Each row is a point on a landscape with many valleys, with its height.
From any point a ball rolls to the lowest of the 2 points nearest to it. It stops when none of these is lower. Distance is the straight distance between rows; heights are no part of it.
teg: [198 145 170  70  79 124  87  75 138 129 112  75  89 110  99  99 117 122
 113 133  67 101 154 121 184 189 156  98 137 128 121  81 121 182 111 170
 126 132 128 144 147 136 136]  height 5.54
vetu: [101 127  92 134  40 115 106 111  77 119 104 112 157  69 124 115 157 151
 132 103 145 113  96 104 148 135 118 137 129 119 121 108 109 115 150 172
 128 152 124 190 136 113 141]  height 3.30
leve: [146 122 158  90  80 123 127 163 109 180 154  71 106 133 111 119 133 128
 112 160  87  95 140 156 142 168 145 104 132 117 106 147  90 129 128 136
 159  84 138 167 117 137 152]  height 5.24
mam: [133 154 116 122 109  90 124 122 121 122  65 145 100 130 119  81  56 132
 106 162  90 135 100 116 202 172 121 108 135 169 157 117 125 135 148 149
 108  74 126  93 160 138 133]  height 2.11
beziv: [161 145  93 125 153 158 184 118 152 167 143 112  94 104 116 127  73 130
 168 166 110  85  87  82 143 106 127 144 139 155 106 137 127 140 117 154
 114 130 106 102 137 156 107]  height 3.53
Tebo: [104 110  51 115 109 105  97 163  87 111 127  88 168 125 152 146 149  55
  98 128 102 105 133 177 127 154 125 153 136 140  82 175 100 141 156 110
 164  87 134 200 107 131 112]  height 4.49
Sib: [161 119  94  85 147 142 174 109 125 167 139 104 115 102 110 119  81 136
 166 163 149  63  75 140 121  92 115 137 113 150 103 163  84 122 124 136
 124 110 109 129 106 168 125]  height 3.28
fibok: [168 191 117 145 110 135 157  98 107 133 171 130 104 115 103  86  90 179
 151 154  99 122 120  86 104 121  97 114 139 188 110 113 151 126 117 171
 122 114 157 171 196 123 118]  height 5.95
Benu: [115  98  87  73 170 127  91  97 189 115 115 113 160 145 131 167 101  73
 102  83 131 136 115 137 132 131 153 190 154  95 111 106 110 169 125  63
 127 141 124 124 111 124  81]  height 6.19
tilu: [ 94 159 152 146 161 125  53 132 117  63 130 106 170 109 108 121 144 140
  62  51 120 142 147 156 138 158  90 171 153 118 149  84 119 134 140  92
 106  76 160 135 136 125 154]  height 5.88
ferur: [106 154 107  79 108 152 166 185 125 158 152  81  98 153 131 193 100 191
 136  95 123 117 144 125 165 168 140 117 158 150 123 138 106 105  96 128
 112 115 122 151  99 133 147]  height 4.88
Bame: [149  96 111 148 120 101 177 146 157 123  56 160 103 110 171 160  93  83
 103 184 162 110 143 110 149 129 161 166 114 119 145 154 177 143 100 100
 159 157 105 106 120 140 129]  height 1.52
ret: [105 161  89 143 100 128 142 176  89 173 159 169 154 150  89 161 141 153
 146 153 148 120 121  99 121  63 121 131 136 121  66 184  94 132 120 160
 126 129 146 154 131 126 104]  height 4.59
misis: [195 115 219 128  99 152 121  81 150 139 171 120  75 110 124  95 125 120
 138 184 100 127 160 151 118 155 160  69  87 135 132 111 149 131 138 189
 160 134 146 152 168 101 151]  height 3.23
fet: [133 120 170 107 141 133 128 136 117 116 143 153 129 122 115  90 101 174
 127 139 146 142 134 168 127 129  71 113 120 146 153 124 126  89 135 121
 139  61 154 139 151 137 165]  height 5.08
Gop: [123 171  83 142 131 104 105 140 137 128  86  83 107 147 121 105  94 132
 120 129  67 123 107 107 187 181  99 120 175 165 125 126 105 149 122 137
  99  64 128 110 143 128 134]  height 1.62
Guz: [123 146 126 154  95 157 122  73 149 129 169  57 117 152 130 127 142 160
 196  85 120 146 106  86 120 136 136  64 117 167 161 109 145 119 140 168
 113 127 121 141 123  81 154]  height 2.67
tus: [125 171  99 116 158 126 150 116 121 128 125 149 138 110 116  89  87 169
 111 151 156  87  93 117 128  53  83 147 148 167 124 115 114 116 111 108
  96  79 174  86 159 178 128]  height 4.39
sani: [172 217  93 151 113 107 144 101  93 139 135 142 125 116  99 113 108 154
 134 156 118 103 131  63 138 105 106 168 162 159  77 116 145 172 114 144
 102 139 155 155 182 127  78]  height 5.86
nuf: [158 118 165  64 183 163 130 123 150 155 118 148 103 141 102 124  91 151
 153 122 152 131 138 167 134 115 132 172 127 113  95 117 101 145 119  76
  93 150 112  89 108 145 105]  height 2.91
zeva: [ 88 126 135 108 113 136 108 125 162 120  83  68 139 140 123 156 145 162
 151  71 155 156 107 126 155 136 131 131 119 123 180 115 109 127 115 122
  96 117 119  74 105  95 167]  height 4.44
sodi: [178  98 140  70 156 140 143 107 159 146 163  78 113 129 132 146 121 116
 200 165 160  87 107 166  74 123 126 159  94 149 117 165 112 122 110 137
 140 140  85 155 101 115 119]  height 2.90
vudo: [129 124  94 123 114 153 138 108  90 148 148 192 101 155 110 110 113 154
 204 126 117 191  91 100 158 126 130  51 128 169 109 123 166  93 152 159
  96 162 118 133 142 129  80]  height 4.64
sifa: [112 186 153 174 149 116  60 124 132  90  88 178 125 157 107 140 151 129
 110  96 149 190 160 104 122 123 115 158 159 117 126  84 180 165 121 120
  86 167 141 120 158  99 113]  height 4.63
ropa: [132  97 206 117 125 156 157 103 146 105 141  75 128  85 111 140 118 173
 138  71 131 142 140 131 127 159 161  91  91 127 189  92 164  61 149 141
 122 151  97 133 105 164 167]  height 2.33
laz: [ 94 135  83 101 122 136 170 153 163 149 102  71 128 157 143 199  86 177
 170  95 158 114 117 104 158 139 144 124 132 147 161 150 127 113  79 128
 109 112  96  91  90 109 175]  height 4.68
Tup: [117  83  99 127 137 171 147 100 108 162 154 143 119 152 124  77 116 111
 184 141  93 143  75 148 117 135 118  38  96 155 145 157 101  84 180 167
 128  78 114 123 120 102 126]  height 6.24
Voko: [125 112  36 172 127 118 188 125 141 134 103 152 146 114 126 168 131 156
 207 106 186 120 103  79  87 104 118  82 102 177 123 172 160 132 138 141
 141 175  69 141  98 109 112]  height 4.89
vavo: [158  88 139 138 106 115  86  75  79  94 149  73 132  84 151  77 177  64
 109 139  74 129 121 161 120 174 126 102 128 123 124 134 115 149 182 130
 156 113 137 183 118 136 131]  height 2.05
kure: [ 95  62  66  87 182 150 114 132 187 142  85 147 117 161 129 158 114  90
 127  91 104 155  99 145 142 145 165 147 124  94 110 105  94 165 134  85
  97 152 102  83  76 135  82]  height 6.39
Biv: [112 169  87 124 132  98 125 122 113 125 110 126 181 127 120 126 106 147
  99 145 172  73 102 128 140  73  80 192 148 133 110 150  93 143 107  97
 113  61 190 112 157 138 127]  height 4.58
konot: [ 96 165 115 181 104  71 104 152 130 142  48 173 125 174 146 130 164 119
 107 167 118 141 150  80 151 128 128 124 149  94 115 136 121 162 105 155
 111 129 132  91 138 117 132]  height 4.99
Bugo: [ 84 135 176 139 155 125  89 160 122  77  97 127 141 112 110 116 122 126
  51  52 122 148 165 158 153 146 127 156 132 116 166  79 119 118 134  75
 111 102 132  76 122 141 156]  height 6.02
ked: [123 163  83 121 166 128 124  92 128 117 101 139 124 144 135  73  87 170
 162 149 142 115  69 127 121  68  59  84 140 196 133 123 118 113 123 117
  83  67 158  99 166 161 135]  height 4.15
puvuk: [117 137 199 148 105 135 115 131 118 137 116 187 153 131 127 153 171 164
 138 144 200 139 153 108 102  66 123 169 109  61 127 121 141 127 134 131
 133 177 140 119 141  97 118]  height 3.92
kepil: [109 117 168 160 117 112 100 106 175 111  94 103 128 148 138 106 138 121
 139  88  99 167 114 105 149 121 134  90 120 114 189 115 119 137 128 150
 113 110 116  28 118 102 168]  height 4.20
sefu: [124  68  54 144 126 113 174 130 135 124 107 172 143  85 146 181 132 114
 175 128 148 145 111 101  95 128 162 117  82 125 100 160 165 114 145 136
 147 180  63 154  85 131 100]  height 4.67
Kopo: [141 127 242 116 114 121  83 114 170 131 108 190 101 168 133 107 155 109
 104 140 126 158 175 153 133 116 151 114 132  76 144  96 127 166 129 139
 111 159 124  77 124 143 125]  height 3.67
tuz: [138 127 184 129 103 178 150  92 151 152 185 100 113 135 112 120 133 160
 172 139 123 124 129 135 102 140 136  61  77 144 164 113 132  86 137 178
 153 104 128 139 151  81 173]  height 2.97
gel: [ 80 148  65 158  72 123 116 154  96 114 115 121 198  85 113 163 173 161
 108  83 172 131 128  88 120 135 127 132 148 116 119 131 137 127 137 135
 143 162 119 196 131  95 136]  height 3.68
refip: [107  86 123 148 174 164 138 102 147 158 148 101 116 169 149  86 136 110
 190 137 111 145  68 125  93 101 109  81 106 125 164 154  90 103 170 151
 122  89 109  73 107  96 139]  height 6.34
geg: [147 109 145 166 128 111 130  88  90  97 112 172 120 102 176  94 170  19
  60 173  77 132 138 150 141 139 137 131 119 107 113 136 137 137 160 137
 146 132 133 137 133 183  56]  height 2.07
toku: [ 94 131 141 116 113 177 144 141 151 175 157  94 131 134  98 170 156 150
 135  68 104 131 139  72 159 118 178  88 144  96 126 109 106  98 123 139
  95 158 120  62  85 139 126]  height 5.21
sobul: [110 144 131 157  77 116 160 184  98 189 122 152 130 146 106 148 135 130
  84 176 123  87 147  79 146  96 146 144 122  74  81 165  92 129 110 160
 156 112 159 119 127 144 116]  height 4.76
logiv: [129 109 155 157  73 142 171 163 144 199 132 148 109 124 123 131 126 118
 103 183 118  67 128  74 158  96 183 125 115  74 116 154 107 127 137 168
 142 162 136  74 108 159 127]  height 4.91
Belav: [133 148 142  97 129 124 132 132 122 128  98  88 152 111 111 115 113 146
  80 119 149  82 127 151 159 124  96 195 137 106 141 118  85 148 109  83
 126  54 148 114 124 134 158]  height 4.77
Bes: [ 96  78 107 105 147 136 122 183  89 164 114 183 100 157 119  98 126 118
  99 107  76 162 131 171 177 159 140 104 132 105 101 109  69 138 159  81
 106 116 137 120  94 159  90]  height 3.27
Non: [151 173 120  96 126 150  91  96 111 112 178  45 126 119 100 120 162 142
 119  87 116 123 121 135 135 160 114 148 171 138 115 100 100 153 150 131
 104 116 148 186 130 119 139]  height 5.57
fina: [143 116  99 163  90  92 182 176 123 113  99 117 136  77 155 154 100 117
 102 166 162  82 155 124 154 140 140 153 109 130 145 183 164 122 103 119
 188 123 122 158 126 135 156]  height 1.44
vagug: [124 125 124  71 133 135  63 132 165 124 114 106 145 123 114 172 116 113
  85  63 127 131 154 132 160 150 158 181 165  98 108  80 130 168  92  90
 111 167 144 149 129 121 112]  height 6.01
noz: [149 160 112 203 153 120 169 131 151 122 166 120 169 125 134 160 152 100
  74 134 129  87 160  76 102  79 147 175 143  98 121 141 151 125 109 112
 163 127 161 113 159 132 101]  height 5.49
bubar: [119 154 118 107 211 123 160 177 147 117 172 124  95 177 151 124  98 137
 159 150 110 137 141 139 101 137  84 116 149 174 138 156 139 102  70 122
 138 119 106 102 149 114 150]  height 2.55
Nazut: [133  94 158 132 158 151 106  90 118  90 143 136 128 105 144 141 146 138
 196 112 172 174 111 147  80 129 127 142 103 129 133 113 178 116 147 139
 112 186  92 173 129 108 121]  height 1.76
lud: [ 89 111  44 116 114 122 127 150  90  98 147  87 155  98 143 161 123 100
 133 113 115 115 107 160 118 175 127 128 139 157 104 176 117 111 158 129
 143 107 117 221  84 154 134]  height 4.16
kepo: [ 75  90  94 116 107 140 103 207 147 153 139 146 143 184 127 213 140 125
 128 100 142 168 150 121 117 129 170 117 146  99  95 145 137 146  95 107
 144 186 130 180  99 102 110]  height 3.55
Golon: [102 116 106 101  89 113  96 132  96 108  78 144 134  99 110 113 144 129
 116 116 133 152 107 146 166 164 117 148 145 112 120 101 112 128 133 128
 104 125 131 161 132 135 116]  height 3.69
Vilid: [151 106 196 105 149 136 164 151 149 121 167  68 101  91 125 153  87 155
 119 116 112 118 172 144 132 176 159 123 119 149 164 116 145  89  97 122
 159 141 104 133 121 163 166]  height 1.94
rem: [109 107 158 169  99 103 115 106 114 103 126 138 132 118 144  70 112 143
 122 149 123 148 116 166 127 159  96  78  84 145 193 123 138  90 162 148
 150  49 154 134 166  86 183]  height 5.22
lefa: [127 147 102 184 113  89 189 201  96 140  82 193 113 118 127 134 122 167
 126 167 128 148 158 101 147 158 118  52 137 171 129 167 179 123 116 129
 173 158  97 133 145 112 117]  height 4.17
muder: [157 155 122 152 104  81 125 115 167 137 133 140 146 147 162 162 154  53
  39 133  84  99 193  90 132 133 168 136 161  90 103 154 158 194  72 147
 129 147 159  90 134 151 115]  height 5.29
Rizip: [140 135  53 153 132 124 166  93 116 111 117 158 138  96 130 129 134 179
 222 104 184 135  84  95  93  82  95  51 126 186 116 143 176 121 126 143
 110 184  92 159 134 134 108]  height 5.02
Pok: [161 120 187 114 130 132 134 107  81 115 116 176 133 104 137  99 139  76
  72 147 129 114 149 176 132 116 123 179 112 107 113 115 126 120 149 109
 135 118 148 128 132 166  69]  height 2.56
mer: [157 171 160 180 128 105 162 119 169 145 132 148 137 135 136 141 149  81
  45 149 115  88 173  77 141  87 163 170 128  82 125 136 157 151 106 130
 127 135 164  78 149 154  89]  height 5.41
Kupo: [150 151 112 127 186 113  89 145 116 147 113 100  92 196 128  78 105 105
 100 138  46 127 151 140 161 181 103 120 165 142 132 132  89 179 125  85
 103  52 137 124 126 119 137]  height 2.20
gik: [192 132 170  60 195 173 142 123 140 157 174 145  91 138 112 110 104 130
 184 161 145 123 142 171  92 107 105 144 121 135  89 133 130 110 104 122
 132 159 113 121 136 135  91]  height 2.50
lar: [133 148 163 121 152 104 132 184 151 173 124 202  79 189 144 144 117 126
 145 191 149 137 161 138 113 103 121 137 133  98  93 155 129 137  75 125
 125 139 126 109 132 112 123]  height 2.54
Lubu: [140 129 191  80 111 136 115 117 131 126 104 111 151 110 110  97  96 187
 112 122 178 114 136 175 150 126  92 164 109 102 163 120 101 113 131  98
 129  67 137 125 122 127 191]  height 4.92
zada: [ 98  86 186 124 129 108 137 183 151 134 112 152 106 138 138 185 119 136
 116 101 105 166 174 145 166 161 192  92 101  97 160 109 134 124 108 113
 135 181 107  72  94 146 141]  height 6.73
besi: [106 187 140 137 133 140  74 104 112  83 147  83 160  96  71 105 172 145
  67  48 122 134 128 109 149 128 109 168 165 110 138  63 107 122 138 130
  84 111 157 140 158 120 137]  height 5.75
Lal: [148 148 117 114  96  90  81 134 131 134 150 115 127 155 150 172 170  69
  74 119  60 121 188 116 130 165 170 124 168 113  78 140 145 206  84 135
 132 158 157 139 123 131 108]  height 5.11
medid: [182 130 113 122 117 152 163  74  90 135 187 131 104  86 117  55 112 116
 150 163 102  86  90 139 101 121  99 108 107 184 108 140 124 118 148 168
 161  97 147 194 183 136 107]  height 6.05
bir: [ 65 141 104 182 137 147 189 151 104 129 118 160 162 120 131 128 120 149
 111 102 132 141 120  84 128  87 134 134 123 140 154 122 126  77 158 115
 113 113 131  56 119 155 132]  height 3.76
senad: [161 120  88 107 147 177 152  94  94 167 169 133 101 135  97  52  95 124
 169 176  94 117  92 152 115 129  91  63 115 171 109 138 100 111 161 169
 128  72 134 163 150 130 141]  height 6.15
Tubo: [123 151 120 157 193 121 138 174 168 135 161  86  96 172 149 148 108 114
 132 121  62 136 154 111 120 160 130 109 160 168 148 134 133 127  90 121
 130 110 105  72 129 115 142]  height 2.88
Riz: [177 157 167  84  93 115  99  84 151 111  91  75 113  70 107 125 116 131
 128 108 115 119 140 107 169 158 147 150 140 133 135  68 143 158  96 149
  99 172  95 126 141 131 132]  height 5.68
boged: [107 118 190 149 179 144 100 144 141 157 186 114 128 178 123 111 191 120
 117 122 106 130 151 150  73 103 112 129 125  85 141 129  80 115 140 108
 142  87 145  82 104 113 144]  height 6.54
labib: [164 152 163  72  61 135  90 102 115 139 155  46 116 132  99 114 148 145
 131 141 104 110 139 140 149 184 131 101 129 123 116 113 113 159 126 159
 139 111 142 205 136 117 154]  height 5.40
Gozum: [145 135 106  62 203 175 119 103 148 141 144 126 121 161  89 101 104 177
 163  98 158 150  98 163 139  78 101 150 144 141 116 103  88 138 137  68
  68 117 120  89  99 154 128]  height 3.37
katum: [144 124 151 127  96 147 163 124 145 186 159  94 113 113  94 145 137 127
 121 127  86 104 125  72 150 123 193 101 133  94 115 116 107 138 120 172
 128 162 121  79 100 166 133]  height 5.06
zur: [131 107 201 113 136 130  36 132 132 107 167 105 155 171 134 138 207  94
  99 117 142 123 146 190  93 130 112 166 134  82 104 134 112 167 140  96
 139 142 174 167  96 105 136]  height 6.79
koba: [162 109 134 116 154 133 175 138 124 128 199  53 100  86 145 156 129 109
 127 146  90  88 153 128  93 172 166 117 118 157 136 140 147  94 108 131
 170 146  97 162 111 153 148]  height 1.48
Doda: [174 136 196  77 141 141  82 113 151 136  89 167  69 163 119 113 108 117
 144 143 114 154 145 174 164 152 138 134 145  99 110  96 101 168 114 111
 103 150 117 113 119 126  96]  height 3.32
gev: [101  83  56  66 164 121 129 143 145  88 140  99 162 128 150 177  94 119
 143  87 157 111 100 193  88 166 131 143 126 153 129 148 130 110 141 110
 123 117 117 228  81 148 150]  height 3.74
bem: [ 83 137 156 137 103 144  97 200 115 142 154 138 140 158 114 168 187 170
 119  82 128 179 162 119 136 148 144 112 151  94 107 109 133 111 108 115
 131 164 156 161 115 124 141]  height 4.05
Vus: [132 100 151 135  87 103  77  81  89 104 100 149 117 112 145  52 177  64
  84 149  65 157 133 151 149 178 132  92 128 104 127 111 105 143 182 150
 145 100 143 147 142 149 109]  height 1.39
Fupa: [140 159 150 221 187 126 162 126 168 100 171 107 143 111 140 119 149 128
  92 107 130 121 162  66  71  88 124 150 125 140 170 118 169 123 118 116
 150 136 137  90 168 114 145]  height 5.58
rakep: [148 110  79 125 139 118 105  51  81  73 113  71 143  61 143  77 131  93
 135 118 116 111  87 165 125 164  96 153 125 147 154 124 118 143 176 118
 128  88 124 179 130 139 119]  height 2.64
Radid: [152 138 165  90 187 138 148 158 154 144 162 182  70 172 131  97  92 142
 164 202 140 118 129 153 110  77  87 111 125 155 110 146 137 107  72 131
 144 137 133  99 163 136 122]  height 2.13
detoz: [ 73  98  88 171 141 123 173 169 126 146  89 164 157 144 160 147 120 137
 148 152 153 141 106 108 136  88 122 113 111 122 152 171 117  99 122 128
 136  97 124  52 112 120 150]  height 4.03
Fufa: [ 96 117 179 145  83 128 148 120 110  94 123  92 156  65 123 132 136 174
 100  72 138 129 133 108 149 155 151 115 104 130 193  72 152  75 154 150
 135 138 116 148 115 137 190]  height 2.62
gopu: [ 74 117  91 133 168 170 171 118 115 114 138 152 166 105 118 166 114 141
 127  70 147 161 109 103 116 102 153 134 118 131 148  98 142  83 156 101
  98 149 113  86 104 156 113]  height 3.51
vuz: [156 152 171 122 157 109  89 130 145 105 147 110 158 169 164 167 152  96
 138 164 173  94 160 160  75 108  72 198 122 120 112 176 158 137  79 111
 144 111 146 163 151  73 130]  height 4.30
volar: [126 123 146 132 194 170 125 146 167 180 161 111 121 203 122 122 160 121
 157 140 124 126 115 128  78  83 114 136 132  95 127 151  76 127 143 111
 113  93 132  57  98 103 131]  height 6.46
foseb: [117 144  61 138 120 133 137  86  80 105 127 195 121 110 124  99 122 159
 197 125 148 178  84 100 112  86 109  66 132 187 110 105 168 114 158 129
  97 178 120 151 150 149  99]  height 4.84
vegok: [170 148 121 162 124 160 210 108 155 133 147 119  91  92 119  80  71 148
 133 149 121  75  94  57 126  93 145 153 110 161 156 112 165 110 157 136
 131 134 134  92 158 151 118]  height 3.41
Guna: [ 75 111 101 114  98 124  72 173  82 147  90 180 118 175 107  88 155 140
 107 103  96 186 107 163 189 177 113  99 156 114 103 107  89 112 146 120
  95 131 154 145 128 129  91]  height 3.77
Rodok: [145 151 151  71 102 144 152 174 114 189 139 123  84 154  98 135  71 193
 142 133 103 118 139 137 185 166 122 101 155 148 114 141  93 113 101 137
 121  95 141 149 135 147 141]  height 5.05
Kibi: [183 105  90  82 169 120 114  72 101  81 114  92 124  71 140  81  89 115
 150 135 124 100  99 193 121 167  88 153 125 175 131 131 143 141 132  90
 116  88 104 179 120 160 142]  height 3.04
Rato: [112 128 100 173  95 116 145 159  92 163 101 193  99 166 137 121 123 141
 166 157  97 166 120  73 181 141 127  51 133 150 124 161 151 109 153 167
 139 145 106 116 137 115 103]  height 4.42
roven: [111 129  89  86 184 166 103 109 134 138 120 164 118 194 103  84 106 161
 181 126 151 158  63 148 152  80  70  80 146 154 134 133 102 102 130 105
  68  90 151  66 116 142 123]  height 3.81
gokil: [106  96 193 114 144 143  64 144 169 130 160 100 152 188 134 142 206 131
 116 112 147 152 156 191  90 129 129 141 132  73 142 126  99 153 134  87
 135 134 157 101  82 105 158]  height 6.66
vipu: [116 141 150 102 103 121 120 105 105 118  59 173  99 117  91  65  81  97
  62 136  76 136 122 113 185 169 145 101 144 139 151  71 108 133 178 130
  91 111 110  76 138 153 102]  height 2.57
Muvu: [116 114 113 176 144 146 110  73 137 101 160  90 129 128 145 149 169 137
 197  80 146 175  92 105  85 111 125 113 117 147 146 107 160 125 150 148
 107 179  97 144 126  93 121]  height 2.23
pake: [154 112 186 148 124 101 151 136 183 111  87 157 118 127 192 156 126  93
 120 188 181 118 164 145 116 126 158 158  96 104 154 158 172 146  88 113
 162 153 106  98 125 113 152]  height 1.02
veba: [145 192  74 107 137 149 112  95 102 119 161 103 156 107  95 157 129 145
 126 105 127 112 108 103 146 125 124 179 186 147  80  98 126 155 118 128
  97 144 148 164 171 124  88]  height 5.74
sot: [111 144 113 165  57 117 156  77 110  93 122  90 167  48 126  96 123 171
 114  70 153 106  99  79 139 120 129 147 116 135 172  64 121 103 168 145
 128 138 131 155 142 134 156]  height 2.93
zav: [ 80 136 149 148 113 139  56 145 116 111 116 160 141 138 103 141 203 137
  95  66 133 204 132 112 148 128 141 124 152 105 130  65 158 109 124 127
  89 179 145 118 134 106 128]  height 4.38
sop: [105  97 118 114 136 126  94 127 113 111 120 138 118 133 141 137 148 100
 162 128 132 171 104 181 117 151 122 140 130 119 118 137 124 134 145 114
 120 132 121 139 112 117 110]  height 4.02
reriz: [136 105 100  84  83  96  81 131 112 130 125 105 164 141 150 157 166  39
  75 142  91  91 138 159 150 145 146 134 138  98  72 157 105 176 120 130
 149 140 143 167 100 124  92]  height 4.82
tugen: [129 136 207 114  84 109  95  94 176 131  92 142 120 153 108  86 136 113
  84 126 103 151 138 117 140 108 160 102 121  91 173  87 115 162 142 172
 103 140 131  36 137 132 163]  height 3.94
tasa: [120 130 117 110 181 163 185  84 123 110 171 133 162  60  97 127 106 146
 115  84 155 108 108 132  97  82 146 175 128 130 133  95 113  93 168 103
 105 127 123  96 118 177 104]  height 3.22
dofik: [111 162  64 117  88 128 144 169  64 142 137 145 133 113 112 142 134 176
 163 138 155 133 108 125 125  82 108  93 136 166  85 178 107 106 121 160
 138 126 137 192 128 151 143]  height 4.36
durar: [145 141 119 167  98 131 169  67 137 104 127  97 112  83 119  82  86 146
 139 102 110 116  91  79 124 123 133 130 107 162 181  74 151 114 169 150
 123 142 117 113 153 144 130]  height 3.21
Nomi: [102 181 135 174 115  70  84 155 138 116  48 201 137 168 136 144 144 140
 102 143 164 164 171 109 126 122 109 156 153  94 121 118 160 179  96 122
 107 137 128 113 158  96 115]  height 4.83
Mosuk: [155 139 201 157 122 114 115 103 145 117 147 134 153 136 155 139 158 143
 133 149 196 103 142 132  92  78  96 195 100  83 132 137 137 133 111 127
 136 130 162 138 162  98 128]  height 4.11
let: [ 90  83 136 122 151 141 136 158 157 149  93 190 110 131 141 165 101  84
 108 125  92 144 149 121 155 132 192 118 120  98 123  96 123 141 138 101
 121 174 110  50  94 168  90]  height 6.59
nov: [168 122 190 153  75 117 140 102 117 119 122 134  98 108 130 102 118 130
 113 178 118 126 150 105 133 168 146 116  97 126 152 107 171 121 138 163
 166 148 145 161 167 121 159]  height 3.42
Buf: [151 100 192 146 156 102 112 123 196 110 115  97  97 140 184 146 133  81
 121 158 133 119 156 169 109 129 149 151 101 116 167 150 136 154  86 110
 149 123 112  58 125 110 159]  height 0.40
nuko: [ 99 109 130 207  77  94 129 128  91  88 126 134 150 107 167  87 138 147
 136 126 134 151 101 131  95 140  87 103  94 147 170 141 134  92 151 155
 166  98 145 162 160 100 178]  height 5.34
tagim: [145 125 131 191  84 109 201 185  99 130  98 197 132  98 112 111 141 175
 135 158 175 139 156  96 101 105  99  80 120 153 142 152 182 105 150 142
 180 158 122 146 141 101 116]  height 3.93
Kez: [151 116 141  69 121 123  63  96 183 102 103  86 140  84 109 179 133 118
 117  77 128 139 145 115 154 159 178 166 144 103 129  68 163 160  85 134
  90 213  94 134 118 127 129]  height 5.84
vaga: [153 120 125 157 135 125 182 177 119 126 170 109 128  93 163 169 127  98
 107 148 142  98 188 119  96 142 146 128 107 127 121 173 176 105  81 118
 215 149 104 175 132 126 148]  height 0.86
tege: [140 147 115 157 154 100  90 104 127  89 164 108 189 162 160 171 163  54
 115 151 137 107 135 144  67  81 104 183 140 120 111 172 138 147 126 126
 162 116 156 172 154  82  95]  height 4.51
kete: [129 139 166 166  73 108 149 129 110 109  90 180 127  99 139 109 140 147
 115 156 176 132 140  86 116 122 134 135 113 115 148 112 171 137 155 136
 148 174 130 146 148 114 127]  height 3.66
pelob: [105 138  69 137  89 123 136 191  82 132 116 149 155 130 116 166 159 183
 160 106 188 155 139 133 110 123 108  86 135 150 104 189 164 119 122 142
 155 156 117 209  95  93 139]  height 4.07
funi: [ 90  39  90 112 143 122 137 138 126 117 122 174 150 108 144 182 129  85
 140 124 137 147 120 160  92 137 168 141  90  94 100 143 129 117 142 106
 151 168 106 149  92 145  86]  height 4.40
Tezit: [116 103 105 137 192 108 105 171 104 139  95 167 100 179 148  76  98 106
 114 138  60 144 132 179 163 167 108 110 144 137 133 138  77 137 148  79
 112  62 132 105 115 128 128]  height 2.69
Pir: [128 112  89 174 154 115 144 121 148 113 161 104 153 132 180 123 155  64
 133 159 150  89 105 135  65  73 111 179  98 131 132 189 112 122 131 127
 174 109 129 124 147  80 124]  height 4.48
Volet: [148  95 113  50 158 138 125 132 171 129 154  67 137 155 138 186 119 129
 196 128 179 100 108 188  82 160 155 164 110 161 118 155 140 129 120 123
 112 144  74 189  81 118 137]  height 3.24
Pese: [143 111 114  99 154 144 171  94  81 110 145 164 152  71 115 110 105 104
  93 144 148 100 112 167 123 103 128 174 123 124 104 121 123  96 153 101
 142 125 144 135 119 184  80]  height 2.89
Vab: [ 94  95  90 162 136 126 163 142 154 134 111 146 160 126 172 158 111 105
 142 170 190 106  99 127  88  61 123 166  91 107 133 197 114 111 110 118
 163 108 121  82 125 110 149]  height 4.26
kife: [ 97 115  99 145 143 105 117 210 136 146 128 175 131 172 159 180 127 105
 138 164 142 154 165 140  89 109 128 128 127 114  98 184 137 131  93 112
 175 142 120 141 119  94 129]  height 2.98

Call two points neighbours if one is among the 2 nearest of the other. Go from one point of each pair to the other, from neighbour to neighbour, staying as low as possible. Name the highest point that can't be avoided.
Buf / vaga: Bame
Gop / Nazut: sop
Buf / sodi: beziv

For each start below, name the point where the ball stops.
Pir: Vus
logiv: vetu
Voko: vetu
tege: Nazut
